Each row is a point on a landscape with many peaks, with its height.
A climber steps from a point to the highest of its 5 nearest points, and stops where none of them is higher. Distance is the straight distance between rows; heights are no part of it.
J_505 (h 70.1): 0.40,2.31,-2.40,0.47,0.82,-5.02,-3.24,-1.02
J_845 (h 25.2): 1.42,-1.10,0.11,1.77,0.77,2.13,-0.31,1.55
J_577 (h 32.8): -0.30,-1.13,-1.73,2.07,2.40,1.67,-1.42,2.45
J_885 (h 53.5): -2.41,-1.66,-3.58,-0.27,3.59,-0.15,0.39,1.19
J_419 (h 45.7): 1.10,1.05,2.82,0.79,-1.09,1.04,1.72,0.94
J_593 (h 63.8): -2.73,-0.35,-2.73,-1.05,3.80,-0.38,0.95,-0.08
J_743 (h 32.1): 0.37,1.81,6.06,0.31,-1.70,0.06,2.38,0.02
J_279 (h 15.5): -1.54,-3.83,5.57,-1.31,-3.37,2.20,0.35,-1.09
J_654 (h 23.4): 0.39,-1.57,4.37,0.17,-3.41,0.93,1.99,0.04
J_66 (h 64.4): -1.06,0.04,-4.54,-1.39,2.97,-2.34,-2.58,-1.53
J_646 (h 48.5): -1.07,1.76,0.99,1.12,0.85,0.42,0.61,0.79
J_581 (h 67.1): 3.13,-0.48,0.18,-0.01,-2.57,1.50,0.32,-0.51
J_664 (h 64.1): 1.55,2.37,-0.18,0.82,-0.11,0.98,-0.73,0.27
J_772 (h 1.1): -0.87,-4.95,2.42,0.53,-5.31,2.22,-0.06,-0.05
J_757 (h 15.3): 0.98,-2.69,1.15,0.01,-5.02,1.89,1.44,-0.20
J_850 (h 54.9): -3.24,1.11,-1.67,-0.92,2.52,-1.42,1.49,-0.98
J_526 (h 36.6): 1.94,0.55,1.50,0.52,-1.53,1.38,1.31,0.16
J_607 (h 84.5): -0.22,2.40,-2.39,-0.34,0.89,-1.82,-2.25,-0.57
J_299 (h 66.7): 3.71,0.36,-0.57,-0.82,-2.01,0.12,-1.27,-0.83
J_320 (h 39.8): 2.85,0.03,-0.02,-1.01,-4.48,0.82,1.59,-1.60
J_834 (h 30.0): 0.87,0.42,3.11,-0.76,-4.72,0.43,2.88,-1.26
J_77 (h 35.5): 1.71,2.83,3.77,-0.27,-2.71,0.47,2.45,-0.47
J_991 (h 9.1): 0.23,-2.74,3.08,2.04,-0.98,1.94,-0.02,1.78
J_539 (h 35.6): -2.05,-1.18,2.23,1.51,1.18,1.16,-0.13,1.56
J_685 (h 33.1): -4.35,-1.55,0.78,1.35,2.89,0.75,0.72,2.11
J_839 (h 56.9): 2.53,-0.36,-3.27,1.16,0.76,1.14,-3.53,0.99
J_611 (h 64.0): -0.92,0.95,-3.76,-1.49,2.99,-3.52,-1.50,-1.28
J_959 (h 50.6): -3.12,0.80,0.21,0.77,2.42,-0.26,1.44,0.70
J_353 (h 75.3): -2.48,3.19,0.03,-0.08,1.70,-0.65,1.37,-0.07
J_897 (h 55.8): -1.15,0.30,-2.65,-3.11,4.29,-4.62,0.10,-1.80
J_536 (h 78.4): -2.52,1.49,-0.82,-2.38,3.30,-1.66,3.18,-0.62
J_780 (h 74.1): -0.24,0.56,3.26,2.04,0.32,1.09,0.96,1.15
J_789 (h 47.7): 2.82,1.98,0.71,-1.41,-2.29,0.15,0.75,-1.28
J_594 (h 18.7): 3.44,-2.90,-1.66,0.40,-2.18,2.32,-0.52,0.27
J_208 (h 5.0): 1.55,-3.46,0.99,1.49,-1.17,1.98,0.34,1.44
J_993 (h 14.4): -0.95,-2.01,5.56,0.36,-0.58,1.83,0.37,1.02
J_984 (h 14.3): -1.23,-2.60,4.98,0.93,0.65,2.14,-1.15,1.95
J_390 (h 33.8): 2.19,-1.99,-0.93,-0.22,-4.17,1.80,0.43,-0.21
J_395 (h 55.2): -2.25,-1.97,-3.15,-1.49,4.99,-1.00,1.52,-0.06
J_762 (h 57.9): -1.90,1.95,-1.28,0.16,1.87,0.05,0.57,0.13
J_580 (h 43.2): 0.57,0.38,-1.24,1.23,0.59,1.15,-0.87,0.87
J_307 (h 71.1): -0.18,0.37,-3.68,0.08,2.10,-3.25,-3.22,-0.67
J_334 (h 64.3): -0.37,-1.88,-4.91,-0.62,2.95,-2.93,-3.08,-0.64
J_59 (h 70.3): 1.65,0.96,-2.29,0.24,0.67,-1.29,-3.80,-0.27
J_232 (h 67.2): 2.38,2.13,-1.20,-0.07,-0.71,-1.20,-2.98,-0.74
J_41 (h 51.2): -0.65,1.21,-1.97,-3.70,3.87,-4.14,0.69,-1.72
J_932 (h 46.4): 0.90,4.19,0.96,-0.14,-0.45,-0.35,0.34,-0.45
J_61 (h 45.1): -0.73,3.10,2.88,1.24,-0.42,0.36,1.76,0.41
J_111 (h 16.0): 0.97,-0.98,-1.54,-0.47,-7.31,1.14,-0.07,-1.84
J_524 (h 69.5): -1.14,0.82,-3.54,-0.25,2.12,-1.27,-1.70,0.05

For each start below, name the point where the climber stops.
J_762 => J_536
J_932 => J_536
J_839 => J_607
J_580 => J_607
J_885 => J_607
J_646 => J_536
J_279 => J_780
J_959 => J_536
J_834 => J_581
